A landscape with many valleys, sampled at points; each row gives a point and its height.
A ball rolls from a point to the lowest of its 3 nearest points, and stops where none of them is lower. Distance is the straight distance between rows; heights are no part of it.
zofo h=1.26: 138 131 103 122  89 165  86 114 104 188  96 165 143  72  86 136 173 100 110 171
Zup h=1.66: 127 121 102 121  89 164 112 129 104 165 103 168 126  71  92 139 158 115 117 155
zesug h=2.91: 135 109 105 109  86 148 133 167 123 162 131 173  90  42 129 176 189 146 113 111
fak h=6.67: 127 109 142 168 164  58 178 131 102  99 113  90  61 136 161 105 116 118 115 100
sizud h=3.06: 122 122 134 145 119 128 128 131 109 143 104 143 121 104 103 122 123 124 111 141
fevid h=7.61: 157 157  94 153 117  93 139 170  48 155  27 176  72 109  97 133 216  77 122 147
Valav h=4.68: 124 113 130 171 161  62 171 137  84  95  98  98  38 123 164 131 135 128 118  96
Vepef h=3.31: 146 144  99 132 122 109 133 135  76 155  75 154  75 112 105 154 159  97 107 152
rimo h=5.29: 134 115 139 156 155  51 181 145  98 101 101  90  59 160 153 104 115 106 109 123
pesok h=0.58: 122 119 133 156 129 106 143 129 107 127 107 129 103 109 120 116 116 119 107 126
dofu h=2.95: 108 134 143 106 155 153 124  94 184  87 223  92 194 152 167 135  94 139 145 110
Zok h=2.57: 140 136 128 144 112 134 109 111 101 165  97 146 133 115 102 123 140 103 102 164
ruso h=0.92: 127 124 124  92  87 186  75 128 130 192 114 162 158 100  86 141 141 145 130 160
Gerog h=3.24: 102 145 136 104 146 170 118  97 176 112 215 104 216 161 148 139  86 114 140 131
babo h=3.20: 114 115 152 140 127 114 124 143 127 124 123 129 138 129 129 113 116 148 127 116
bal h=1.87: 142 131 121  86  88 201  63 114 147 204 130 158 168 103  78 151 143 151 127 160
Ruta h=0.91: 134 134 155 119 129 153 108 106 174 109 199 113 172 137 134 152 103 164 133 111
Pefav h=5.23: 140 137 109 152 150  78 165 166  77 111  59 140  31 110 138 158 158 115 120 110
Zat h=2.50: 131 131 134 163 187  69 173 141 150  76 117  87 108 178 166  71  97  96 136 123
Ponus h=3.64: 128 121 109  97  97 173 107 141 152 185 146 178 105  40 129 173 159 163 114 102
kiza h=1.33: 113 128 136 106 156 119 138 123 162  78 177  86 169 185 161 118 100 133 158 109
gitin h=1.48: 140 149 145 106 100 190  82  99 172 144 185 135 207 151 114 158 105 139 127 152
vik h=5.79: 133 123 141 161 152  73 170 138 121 107 111 103  93 158 152  90 109 104 109 127
Kuf h=4.19: 139 134 136 149 129 100 144 124 115 143 104 123 123 161 135  94 122  94 101 156
pog h=3.94:  81 139 142 106 160 173 122  89 185  92 233  94 225 144 160 131  87 135 149 113
Bomos h=2.00: 137 144 141 106 102 174  89 112 159 144 168 127 202 175 115 150 114 132 128 151
sabul h=3.86: 141 124 132 145 138  71 165 139  92 125  91 112  83 161 138 110 122 101 102 143
vus h=1.12: 128 125 104 109  83 178  90 126 105 193 103 170 151  75  82 140 166 116 125 162
tadul h=3.77: 129 133 139 131 123 133 132 129 146 118 130 122 171 171 132 101 112 125 131 120
Fisa h=1.28: 126 128 146 126 100 151  99 129 126 149 110 143 167 134 103 116 124 138 123 147
Pudas h=1.57: 129 121  94 134 103 146 134 140 103 146 102 163  92  65 102 148 155 120 113 132
Dut h=1.11: 129 125 116 114  87 173  82 123 114 186  97 166 155  85  85 129 158 123 122 168
kot h=1.85: 133 122 101  88  89 204  90 126 149 212 146 187 140  54  97 170 143 160 115 119
pidop h=3.81: 120 108 104 127 107 138 132 150 111 131 116 154  88  58 114 147 161 136 122 117
Lak h=2.76: 131 121 131  97  98 201  78 100 171 153 179 141 159  85  79 156 121 177 139 114
naros h=3.19: 111 135 136  95 151 139 131 115 164  90 188  91 184 187 153 132  88 124 153 123
zesu h=1.59: 125 129 148 119 131 126 129 133 157 105 146 113 163 166 144 122 107 148 140 112
Vum h=3.83: 134 129 154 115 107 183  90  97 178 119 201 130 180 103 104 154 108 175 137 116
mina h=4.14: 140 134 134 137 114  89 133 128  86 150  85 121 108 156 130 112 140  92 101 169
ton h=1.27: 132 132 122 129  96 162  89 113 109 178  98 155 152  94  88 124 149 113 116 164
sakod h=5.64: 135 123 139 161 152  91 161 132 135 106 114 111 118 161 147  84 109 113 116 119
bepif h=2.10: 128 115  95 101  77 177 113 151 118 182 118 183 123  57 101 159 169 123 123 143
bap h=2.47: 125 131 156 118 138 149 115  91 182  92 209 108 178 140 156 142 101 162 139 101
Dube h=2.54: 128 117 101  91  87 180 103 150 141 198 133 187 124  52 107 173 159 145 116 130
Mam h=6.44: 128 107 147 179 170  59 182 133 122  86 123  81  70 147 178  89 115 121 127 100
Noda h=2.43: 126 125 123 134 106 146 110 125 106 155 105 156 131  93  97 123 137 119 114 154
ter h=4.02:  87 128 158 114 148 167 116  90 189  86 233 103 217 133 171 138 104 162 150 104
Vugin h=2.81: 117 112 102 106  95 152 119 155 126 158 125 166 101  53 116 157 162 132 119 125
nonu h=1.95: 132 125 132 152 127 107 140 124  98 138 106 135 103 122 115 118 120 108 100 142
Feb h=3.89: 130 118 128 145 137  56 177 150  70 112  73 105  66 158 139 115 130 102 110 129
kago h=4.15:  84 146 143 101 176 172 126  87 183  93 225  84 217 155 156 126  76 121 150 122
Kefav h=1.32: 122 138 134 106 122 143 125 124 157 107 165 110 187 185 138 129 104 126 150 127
kini h=2.53: 132 130 139 150 119 125 124 119 113 149 106 142 132 124 116 109 121 116 105 146
vazu h=2.14: 134 133 145 107 108 151  99 126 152 139 143 135 162 151 116 138 110 158 131 131
zaman h=2.78: 102 116 170 124 130 161 113  87 181  81 225 110 196 121 165 147 115 183 151 103
delad h=1.42: 147 126  82 124  85 160 138 139  99 166 101 179  98  58  95 160 182 109 110 134
Muvan h=4.38: 120 131 137 135 151 116 154 133 147  89 136 108 160 177 150  95 103 124 144 106
tur h=2.79: 128 132 139 108 140 133 130 125 164  94 174 103 172 179 150 130  99 141 148 112
petu h=0.86: 130 125 155 117 145 115 126 118 168  98 175  96 148 155 160 133 106 165 150  95
Zek h=5.88: 126 118 135 151 178  44 188 152 127  62 104  73  71 183 172  74 105  94 129 128
Fop h=3.05: 145 135 120 137 113  80 139 137  46 141  56 123  98 155 119 111 162  83 102 155
dile h=6.27: 125 135 122 151 165  61 160 148 118  67  96  89 104 211 155  58 110  75 138 159
gedu h=1.25: 120 119 131  98 111 160  92 135 141 167 134 155 133  95  99 144 123 160 133 135
pugiz h=2.01: 114 137 126 111 137 142 131 123 146  95 157 106 186 196 145 113 107 118 156 127
kanel h=5.90: 111 151 120 141 185 117 146 110 139  78 126  93 166 208 146  80  93  94 164 130
dab h=5.12: 132 139 129 143 153 121 148 124 144 103 123 116 162 180 140  82 104 106 137 122
lazu h=2.86:  84 148 137  90 165 174 116  88 173 115 210  79 225 178 143 124  73 104 152 156
gef h=4.95: 146 153  97 143 119  91 136 154  39 150  39 157  85 123 103 133 190  84 122 149
kevu h=1.88: 141 144 142  98  86 183  71 113 156 163 145 143 184 143  97 153 118 152 127 158
fasep h=4.63: 146 136  97 147 131 110 159 148  92 120  83 151  47  80 123 160 164 119 112 108
Sebur h=1.44: 137 139 121 131 102 151  92 108 101 179  92 146 137  92  90 129 157 100 106 172
rata h=1.96: 123 139 125 106 118 156 113 115 150 116 166 112 200 193 131 125 108 120 145 142
taser h=2.55: 123 119 159 124 136 110 129 139 150 109 148 107 149 153 149 118 107 162 142  98
Kug h=4.30: 127 118 152 123 124 158  97  94 166 126 183 121 133  97 115 148 119 198 151  98
Punen h=5.05: 120 108 145 165 146  86 154 129 120 111 117 113  96 123 141 108 111 129 112 106
Pazov h=3.42: 116 102 156 178 159  67 166 130 118  91 129  96  84 130 170  88 121 142 134  94
lepam h=2.62: 125 138 144 106 135 154 116 102 173 104 206 110 191 157 150 147  93 140 134 120
gof h=4.54: 142 140 135 145 126 117 124 119 127 148 107 128 147 161 134  92 127  99 106 154
pov h=2.46: 132 136 143 145 119 136 117 120 133 143 110 136 166 153 124 101 125 117 117 142
Kenep h=3.34: 126 115 141 107 104 185  86  97 172 134 190 127 163  88  91 156 122 187 148 105
rupod h=6.02: 127 154 117 144 175 115 144 112 140  99 125 100 159 202 145  78 105  87 151 142
mota h=2.38: 124 136 141 108 142 142 120 104 176  95 202 103 178 159 155 144  93 141 141 110
teneb h=1.13: 141 129  87 131  96 148 133 136  94 155  98 170  95  70  97 156 168 107 111 144
vinop h=0.71: 122 121 123  98  95 172  84 134 130 181 115 159 151  93  90 140 138 146 130 151
nokom h=4.83: 129 126 136 109 122 165  93 112 162 151 164 136 132  92 100 152 116 181 142 104
Sogof h=4.28: 132 132 110 145 139  76 160 153  69 121  70 132  53 129 132 147 141 109 110 126
gakuf h=5.75: 126 133 129 154 181  50 176 156 132  58 105  85  89 199 173  67 100  84 143 143
Dak h=2.49: 120 124 154 132 119 124 126 139 137 130 126 128 153 144 122 114 112 146 126 118
neto h=1.40: 114 106 152 166 155  80 158 134 130  93 132  97 110 135 162  87 117 143 135  91
Togu h=3.23:  99 139 123  99 159 137 136 114 147  71 173  82 188 201 143 113  94 106 164 136
Mepid h=3.70: 132 135 131 154 170  92 166 134 148  91 116 100 121 183 159  78  99  98 130 127
Tesi h=3.68: 120 123 154 137 136 110 138 142 143 106 126 115 150 151 140 104 110 144 133 105
Dola h=4.34: 105 138 124 115 168 120 150 120 149  60 154  84 173 194 155 100  97 117 166 115
zep h=1.56: 138 133 134  96  97 188  76 120 147 179 138 147 166 114  83 153 122 159 132 152
Fuvap h=2.35: 124 123 140 153 128 111 135 127 120 124 112 129 125 125 123 105 111 123 110 124
foni h=8.47: 159 140  98 139 132  93 163 183  73 137  44 173  45 108 117 156 194 103 124 132
ziti h=3.79: 118 127 153 119 167 126 138  88 174  74 205  87 156 160 182 130 102 156 155  99
Butu h=3.13: 130 120 104  90  82 216  84 112 157 196 164 176 151  51  96 172 142 182 119  93
gud h=1.58: 107 135 159 118 127 169 111  94 183  94 224 113 213 128 144 147 100 155 139 113
Sek h=3.69: 126 120 104  95  86 207  93 122 157 195 162 184 140  35 111 174 156 186 117  82
bog h=2.06: 139 132 108  72  74 215  59 110 140 228 124 168 172  87  78 163 158 145 125 161
zis h=0.65: 127 133 142 109 118 141 118 131 152 115 153 119 177 172 133 127 109 139 137 124
Bil h=6.32: 133 126 139 152 145 103 155 131 136 121 114 122 134 156 140  86 107 112 112 127
Tel h=4.70: 129 145 124 136 142 133 134 115 140 119 123 117 178 188 135  86 119 105 137 134
fopa h=3.59:  99 106 153 146 136  99 121 141 128 115 133 120 100 107 147 125 131 166 145 105
zedob h=3.14: 104 104 142 140 125 113 119 144 122 120 125 130 114  98 126 125 122 154 130 111
Fodi h=6.03: 125 151 117 145 184  95 146 122 140  91 113 100 140 207 155  70  98  82 149 146
Guf h=1.75: 129 127 159 114 134 124 120 130 161 111 166 111 151 156 146 136 106 164 140 106
sida h=1.65: 137 125 111  90  92 212  82 110 156 196 156 166 147  77  87 164 124 164 127 120
sotag h=3.87: 106  99 162 151 140  90 134 137 131 110 139 110 104 124 161 112 125 170 149  95
gami h=6.93: 150 149  92 143 119  95 145 167  55 150  37 174  68 113 103 144 199  91 125 148
rop h=3.56: 103 109 131 121 118 129 113 152 129 142 125 142 105  81 117 140 125 153 135 118
lem h=6.74: 140 132 134 148 149  98 158 130 135 118 110 111 125 174 149  80 107  95 119 144
Fov h=4.75: 136 136 101 143 136  82 160 158  69 125  58 145  49 117 123 156 152 109 117 125
Fel h=5.11: 146 137 102 146 146  93 161 163  88 122  65 152  37  96 127 164 167 112 117 114
Sevo h=1.94: 140 136 113 135 127  89 150 143  67 137  70 144  63 127 118 148 142 103 110 148
banop h=2.36: 117 120 144 125 115 130 108 142 128 137 119 138 141 116 107 124 118 149 128 127
gez h=0.78: 129 123 110  84  91 191  85 127 146 202 138 167 140  78  88 159 134 154 127 139
Vom h=1.64: 155 146  87 126 102 144 117 120  81 177  84 167  93  85  94 157 174  91 109 163
Zive h=5.44: 148 131 108 157 155  86 166 162  84 109  70 138  28  90 144 158 169 125 120  97
fufa h=4.57: 133 116 131 145 147  61 179 147 100 106  96  96  75 168 147  91 116  94 109 138
pirer h=5.62: 125 112 148 168 166  71 171 134 133  90 124  89  93 149 165  83 112 123 128  98
Makol h=0.98: 129 132 145 116  96 161  88 128 131 160 110 146 176 134  97 127 127 140 124 152
gab h=2.03: 139 132 102 132 102 145 116 118  94 167  93 161 108  81  93 141 157  97 109 163
duza h=0.54: 127 120 140 162 182  73 175 133 147  71 130  84 107 165 173  68 104 114 142 103
rif h=2.37: 136 142 142 105  94 167  85 121 148 147 141 133 201 171 115 136 125 135 134 149
Retud h=1.84: 127 113  98 116  89 163 123 145 107 164 108 174 113  62  98 150 163 119 117 142
kezov h=5.48: 137 133 150 115 123 158  96 108 167 127 171 126 152 123 113 150 102 175 136 107
Lise h=3.82: 127 123 151 119 114 174  91  91 174 118 197 121 166  97 108 154 118 188 147 104
vis h=4.71: 126 122 112  98 110 182  91 115 158 178 155 158 127  68 103 158 125 169 131 106
Befim h=3.43: 138 126 124 140 124  72 159 141  68 129  74 114  87 160 125 111 139  93 103 147
Ziluf h=6.62: 171 128 102 148 136  98 172 185  93 142  61 168  25  83 123 165 196 123 117 100
Fativ h=5.06: 117 110 135 174 154  74 154 129  98  98 116 105  57 103 157 120 133 132 119  95
zadon h=2.07: 117 123 164 129 139 145 117  83 175  88 213 106 166 128 157 142 114 183 151  99
sal h=4.04: 131 116 101 141 117 128 150 144 103 123 107 149  70  62 118 154 167 127 119 105
Tanu h=1.36: 141 141 147 110 108 172  93 104 171 131 187 128 183 136 112 157 100 157 130 130
disim h=1.04: 123 121 134 115 102 162  96 129 119 165 108 157 147 102  94 128 132 137 124 154
Sed h=1.89: 138 140 137 137 106 149 103 119 127 152 107 142 173 149 114 105 133 119 116 146
Butas h=3.46: 160 158  85 121 102 116 127 146  68 172  60 168  78 104  98 160 196  93 119 156
Sagi h=3.00: 120 114 112  94 104 170  96 145 142 182 136 164 113  69 108 155 138 155 128 126
bimap h=2.40: 114 111 109 102 103 155 106 151 135 168 127 164 107  64 113 154 148 149 123 122
zufad h=5.15: 115 115 155 127 137 115 110 134 147 126 144 118 120 121 139 136 116 176 144 105
vepu h=4.26: 130 123 119 148 139  60 170 146  66 119  65 120  59 145 134 135 138 105 111 125
bulud h=3.74: 128 111  97 119  96 145 136 159 116 142 115 164  87  49 119 162 176 133 118 115
zumaf h=5.37: 124 122 145 137 160 101 157 136 153  80 140  97 146 170 159  90 112 130 151  94
Surep h=2.41: 127 110  98 106  80 162 123 161 123 170 125 178 103  47 113 170 175 131 116 126
foto h=2.67: 118 122 154 118 161 110 136 116 167  78 182  90 146 167 178 126 108 162 158  95
nen h=4.17: 108 103 114 124 116 129 123 154 123 133 124 143  84  63 131 147 158 150 131 112
Fup h=5.03: 162 134  91 138 123 122 166 163  96 147  74 173  43  80 112 168 185 117 113 111
kelu h=4.33: 131 141 130 132 125 145 121 120 141 124 128 121 190 184 131  98 120 112 133 138
kapot h=0.53: 144 134  93 135 110 133 137 131  92 149  92 162  82  79 103 152 158 106 105 142
duk h=2.34: 117 115 115 131 110 143 123 145 115 142 114 152 109  71 110 142 137 134 123 132
bemi h=5.13: 127 134 129 148 163 108 157 131 148  89 127 102 148 179 151  77 102 111 143 112
zaga h=5.36: 130 126 154 115 122 140 101 126 156 134 153 126 139 126 120 145 104 173 139 112
nuv h=1.47: 148 138  89 135 117 129 147 143  91 142  88 160  66  82 106 157 166 107 113 130
gosid h=4.29: 129 120 133 152 140  87 152 128  96 121 101 121  80 128 132 124 116 112 101 129
bamu h=2.65: 112 143 131  99 131 162 119 109 160 115 189 100 206 192 142 137  96 113 146 146
Let h=1.14: 149 141  89 131 107 133 127 128  88 158  87 163  81  92  96 153 164 102 108 153
kare h=4.78: 134 120 138 149 163  60 176 143 126  92 109  93  82 172 160  83 106  98 119 127
zemu h=3.90: 140 128 133 146 125  97 141 127 100 147  99 124 109 150 130 110 123  97  95 155
Kimuf h=2.73: 116 117 141 127 111 139 109 139 124 146 112 150 136 104 102 123 120 143 126 137
miru h=2.97: 118 117 107  92  92 176  97 143 132 187 123 173 128  67 100 151 142 140 123 140
Mun h=3.55: 108 134 139 103 161 132 132 109 174  81 207  88 175 172 166 133  92 131 152 113
nanu h=0.45: 123 107 112  97  85 203  88 103 159 166 178 156 144  59  99 165 145 195 140  86
dem h=0.95: 123 118 111 102  87 178  91 132 116 187 109 163 149  82  89 138 150 132 127 157
gol h=3.15: 140 140 115 131 116  97 125 130  64 154  71 141  90 132 114 139 157  95 103 160
nuf h=3.80: 133 127 133 152 167  74 174 141 139  98 110  98 104 176 161  75 101  98 123 130
gukom h=4.13: 155 126  96 145 118 129 159 154 102 127  91 157  55  63 118 164 181 121 115 109
Zotif h=2.98: 132 132 141 148 122 131 131 124 131 133 114 129 160 156 127  95 117 116 118 132
Duzu h=2.25: 100 139 134  94 166 151 128 101 169  86 209  80 193 178 155 130  78 119 154 131
Tunu h=6.79: 138 143 123 148 151 109 146 121 137 125 114 115 146 178 147  76 112  94 119 142
Dib h=4.69: 126 119 159 127 142 131 106 102 160 118 174 113 127 119 142 144 112 192 151  98
Donu h=3.29: 136 135 112 138 128  75 161 152  51 125  50 140  69 143 122 138 154 101 114 134
Nulo h=1.35: 130 128 159 122 131 149 109  95 173 103 192 113 160 120 136 153 107 179 145 101
bekab h=4.31: 113 110 167 142 146  91 137 135 144  99 147 102 122 146 170 113 117 172 157  91
Lufut h=1.72: 144 145 144  99  92 185  79 111 159 155 162 135 193 155 107 154 117 148 130 154
lorap h=5.18: 117 115 153 129 151  97 148 138 153  89 148  96 142 165 165 101 113 152 158  91
topa h=2.96: 110 111 127 141 118 122 128 142 112 124 113 138  98  75 117 132 133 137 126 119
lirad h=3.22: 144 129 122 143 120  67 160 138  50 127  59 114  99 167 128  92 156  83 102 148
fam h=2.26: 140 132 135  99 105 187  83 110 162 164 164 141 150  99  87 156 109 170 133 125
Kinob h=5.16: 116 121 141 114 125 133  97 136 147 146 140 136 122 107 118 141 117 168 141 116
bemab h=3.63: 111 123 136 114 168 109 150 131 161  58 164  78 156 183 169 107  99 134 170 103
ralo h=0.61: 125 125 144 108 100 159  91 134 136 159 124 148 156 122  99 134 119 152 133 141
Gome h=5.17: 131 120 132 149 157  63 174 152 120  94  99  94  86 186 156  73 109  88 121 146
zabop h=1.17: 135 137 152 114 117 169 102  98 179 116 201 118 189 134 120 154  99 160 132 118
Vobeg h=6.10: 129 109 141 167 173  48 183 141 110  88 116  76  54 155 168  93 115 114 121 103
fud h=2.15: 113 108 141 155 131 105 134 136 111 119 115 128 106 102 125 116 118 134 120 117
rin h=0.67:  91 141 133  92 163 150 127 103 164  91 196  77 205 193 145 123  81 103 160 156
vodo h=4.10: 109 109 122 113 125 140 107 142 142 150 139 143  89  70 136 148 143 164 140 112
mudu h=3.72: 130 127 120 154 149  79 157 143  83 113  86 125  47 114 135 148 131 118 110 111
ziva h=7.03: 160 147  87 130 118 105 155 167  74 150  55 176  54  99 109 159 189 104 117 140
rubaf h=5.43: 151 140  94 138 134 103 154 165  80 135  66 160  47  95 120 166 172 110 115 121
beb h=3.65: 109 104 112 145 127 115 137 146 107 112 116 135  74  71 127 141 157 135 126 108
Zalep h=2.27: 135 134 112 139 110 134 119 113  92 157  95 148 110  97  99 135 142 102 107 159
zet h=3.28: 117 106 105 110 104 144 120 154 126 148 128 163  87  50 128 160 163 146 124 114
bas h=2.77: 166 141  85 134 105 138 154 147  95 162  79 178  70  76 100 167 185 107 109 127
Zefez h=1.16: 128 130 133 109  86 172  79 127 125 176 111 152 167 114  88 130 140 138 125 160
nuvi h=1.37: 122 136 153 116 118 174 102  98 187 108 215 123 209 125 128 149  99 154 135 117
kez h=2.19: 127 125 157 120 124 124 117 138 152 116 150 120 153 154 140 129 106 154 137 109
muga h=4.18: 129 122 118 167 157  86 155 139  85 101  94 116  35  98 147 144 143 129 118  99
Nofo h=2.68: 145 142  96 137 123 111 141 140  79 144  78 154  63 101 109 155 153 102 112 143
tilos h=4.53: 127 117 128 155 149  70 168 138  87 109  97 105  56 137 143 130 117 111 105 115
pimaz h=1.39: 116 117 116 115  99 158 106 135 116 165 113 164 129  80  94 136 139 134 124 148
Fadi h=6.15: 123 141 118 150 183  72 149 138 129  82 103  95 121 213 158  62 100  71 143 161
Libob h=2.16: 157 151  86 124 112 126 137 142  80 163  71 167  71  98  98 162 179 101 111 152
punuv h=1.93: 139 141 147 101 100 165  90 116 156 148 153 135 182 156 110 149 109 150 128 144
roro h=1.90: 127 130 154 113 144 133 125 104 172  96 194 104 164 158 159 140 101 156 147 103
Kol h=1.79: 112 110 109 111 100 157 113 147 120 159 119 164 114  62 104 145 145 133 126 136
zubit h=1.10: 116 111 156 152 169  83 167 134 147  68 142  80 121 159 188  81 118 152 166  86
muz h=1.86: 132 129 119 143 122 108 142 125  88 144  95 141  92 113 111 135 134 104  99 149
rom h=3.57: 157 127  87 131  99 143 155 152 107 143  97 169  75  57 104 168 185 119 112 110
vofof h=1.67: 136 138 137 140 107 146  95 111 117 165  96 143 157 120 107 110 142 112 104 162
kunek h=1.77: 137 149 140 102 113 174  95 104 170 132 188 122 205 166 129 151  97 130 129 143
Fol h=4.40:  71 115 165 114 158 163 126  83 190  71 234  90 207 139 195 130 108 177 165 104
Kelol h=3.25: 122 105 149 182 184  51 190 127 132  69 128  73  71 156 194  72 116 130 148  98
Sanes h=3.48: 145 144 103 134 124  92 145 153  58 143  54 153  64 122 111 149 168 100 117 145
miv h=3.27: 112 116 165 118 119 167  97  92 184  93 220 114 193 108 138 150 118 186 154 110
raru h=2.61: 112 134 125 105 145 135 132 123 155  83 174  94 186 191 148 120 100 114 158 127
Tizif h=1.29: 135 136 138 128  99 162  87 121 124 166 102 144 177 128 101 114 139 125 118 156
ler h=1.91: 144 137  94 128  95 156 111 119  91 174  95 167 110  74  89 144 167  95 110 160
Lefi h=1.31: 134 134 158 114 131 138 116 116 163 110 179 112 163 151 140 144 104 162 137 108
Rimom h=3.66: 138 126 118 148 146  59 171 147  88  90  76  88  93 196 144  62 132  78 121 157
gidel h=4.55: 110 105 142 168 141  91 144 136 111 103 118 112  81 102 147 116 127 143 124 100
lefu h=2.05: 150 142 104 128 107 126 110 119  80 173  83 151  98 102  97 143 162  90 106 171
bokuf h=5.89: 122 149 123 147 193 101 159 122 146  68 125  94 147 201 153  78  90  93 155 127
Kufel h=1.80: 141 135 139 101  99 175  83 118 153 160 147 138 167 138  97 153 112 155 132 150
gobe h=1.78: 125 130 145 120 108 143 111 136 133 136 124 136 163 140 114 120 113 149 128 132
vatul h=4.37: 155 152  94 122 109 112 109 137  62 170  64 155  89 110  98 150 184  89 113 166
nunap h=2.72: 122 140 121 128 150 134 142 121 141  91 141 102 180 194 140  94 107 107 150 123
fip h=3.50: 121 129 130 122 154 118 146 133 150  77 150 100 173 183 152 103 102 126 157 108
Dulip h=2.09: 128 129 137 141 112 138 112 123 111 154 101 148 143 117 104 113 127 121 110 151
pogu h=3.60: 107 123 153 122 151 152 125  84 182  76 224  95 192 140 175 133 108 162 151  99
Sadut h=3.17: 136 126 140 151 141  95 150 124 111 132 108 123 107 140 133 105 115 109 100 136
vuta h=6.20: 129 114 140 165 154  70 167 132 115 108 115 101  82 134 155 103 110 115 111 109
fumep h=2.75: 124 127 155 120 155 123 130  98 177  87 200  94 157 157 175 137 106 163 151  99
somig h=3.16: 113 112 130 159 133 108 142 135 104 112 113 127  81  89 128 132 132 135 120 107
Zare h=2.39: 145 143 121 135 107 127  99 114  91 177  88 145 117 111 105 129 151  91  95 172
Zazi h=4.94: 119 122 144 123 135 135 105 121 153 138 151 125 110 101 128 147 116 185 147 104
Suli h=1.92: 100 141 128  90 149 160 119 103 162 106 197  90 205 190 145 131  88 104 153 157
Sazif h=1.60: 140 141 132  93  85 191  60 113 148 187 131 146 182 127  84 151 138 147 128 168
fofer h=2.88: 117 122 146 140 176  91 167 132 150  56 145  80 137 172 180  78 108 137 166  90
Bot h=3.58:  83 133 147 112 171 159 125  84 185  82 231  88 206 150 169 128  88 142 151 109
beza h=1.41: 133 124 111  81  83 210  76 121 146 219 137 177 152  78  81 165 139 148 124 146
dovum h=4.16: 121 116 145 158 166  86 165 137 148  76 134  95 131 164 169  80 105 130 151  93
Zel h=2.85: 117 138 134 103 132 155 121 110 169 108 196 109 193 174 144 140  95 128 139 132
bisa h=2.74: 140 133 111 132 117  85 145 138  55 143  59 132  84 141 118 131 150  97 109 152
Poso h=3.92: 142 145 108 147 122  77 148 147  37 139  37 146  83 139 115 124 174  89 114 145
Nalar h=5.50: 130 124 133 153 173  60 177 148 133  77 104  87  88 190 164  69 107  81 131 145
lolod h=2.02: 144 134 142 105 104 185  88 103 164 150 168 137 167 118  93 158 107 165 130 131
Nane h=2.71: 117 128 132 111 145 130 134 130 153  87 161 101 177 188 149 114 100 127 153 112
vid h=3.93: 153 114  97 130  90 143 156 158 107 141 104 172  75  46 114 171 196 132 113  99
noz h=3.44: 141 126 121 145 135  68 172 142  68 101  61  95  93 185 135  66 148  77 108 151
Tuze h=1.34: 129 127 110  88  76 192  68 126 123 207 104 168 164  83  82 146 166 126 127 166
sug h=2.99: 122 123 110 143 119 128 137 134 100 131 101 146  91  78 104 141 140 121 112 131
fuvo h=3.95: 119 114 154 152 147  95 153 140 141  99 127 107 133 141 153  93 112 140 137  97
rovov h=0.93: 135 134 114 141 128  95 141 130  76 137  82 137  74 119 115 144 134 106 106 147
puve h=4.32: 140 126 128 138 135  78 154 140 102 121  95 107 103 180 144  81 130  86 105 162
Vupum h=2.52: 132 114 145 173 191  50 182 138 140  66 127  78  80 164 184  71 106 114 141 108
zeka h=2.87: 116 147 130  95 121 175  99  96 164 133 192 111 220 181 138 147 102 104 141 159
gilo h=4.05: 127 115 150 164 156  83 161 136 135  96 125 105 114 146 154  86 110 123 125 100
panil h=2.69: 110 143 123  96 138 152 120 110 151 104 179  95 201 193 139 127  98 109 153 142
devut h=2.12: 127 144 134  99 113 165 104 111 164 128 181 116 205 181 136 143 107 122 137 146
liga h=4.12: 123 121 156 125 165 113 143  95 175  69 194  86 141 171 196 124 111 171 163  98
mege h=1.38: 133 131 138  99  92 179  78 121 139 168 124 148 171 125  90 141 129 152 128 161
pul h=4.56: 118 118 124 110 127 156  99 120 158 156 153 140 110  79 121 148 127 179 144 100
sapep h=2.56: 123 129 135 152 190  84 166 134 155  60 129  84 134 175 171  71  99 116 154 100
Vedi h=5.63: 119 140 126 141 174 113 156 127 149  69 136  95 160 184 154  79  92 107 158 111
Mobok h=6.23: 129 140 122 146 166  78 149 144 131  95 102 100 121 201 156  64 112  72 135 165
Tuk h=3.75: 119 119 113 103 120 164  99 137 150 171 147 152 106  65 123 154 135 162 132 113
bufod h=2.24: 146 137 132  98  92 204  76 101 164 170 162 147 173 106  77 157 113 162 128 137
Geke h=3.18: 122 124 145 144 120 130 125 131 127 137 112 136 150 130 113 102 118 128 122 132
Baz h=2.08: 155 145 102 123  96 146  96 113  88 187  87 163 117  85  88 143 177  85 109 175
buni h=5.93: 166 136  93 138 131 105 168 176  93 138  61 172  35  89 117 169 189 118 113 114
geg h=3.09: 127 125 114 158 139  94 153 132  87 118  97 132  60  98 126 146 136 117 112 118
Zuvog h=2.63: 142 140 122 135 115 112 116 117  85 167  85 138 109 120 109 129 145  93  96 172
todok h=3.85: 117 114 128 161 140  91 149 133 102 113 109 118  80 109 133 124 121 124 112 109
Mabez h=2.84: 143 135 135 143 117 125 116 111 109 161  96 134 139 132 114 110 133 100  95 162
Fege h=2.13: 126 121 122 152 128 106 141 128  97 126  98 136  84  99 116 136 126 118 107 129

For each start below, name the point where the ball stops.
Fov | pesok
Zalep | kapot
Valav | pesok
Punen | pesok
Fadi | zis
vodo | vinop
Sebur | vinop
Fativ | pesok
bepif | vinop
puve | rovov
Rimom | rovov
bulud | vinop
gof | ralo
Zotif | ralo
vazu | ralo
vik | duza
Mobok | zis
fevid | rovov

Call two points neighbours if one is among the 3 nearest of the other. Go from one point of each pair to the other, from neighbour to neighbour, staying as low as possible. Name the highest point that can't be avoided.
vinop and nanu | Butu
neto and kiza | sotag
pesok and rovov | nonu
Lufut and petu | Guf
duza and zubit | fofer
kapot and ralo | Retud
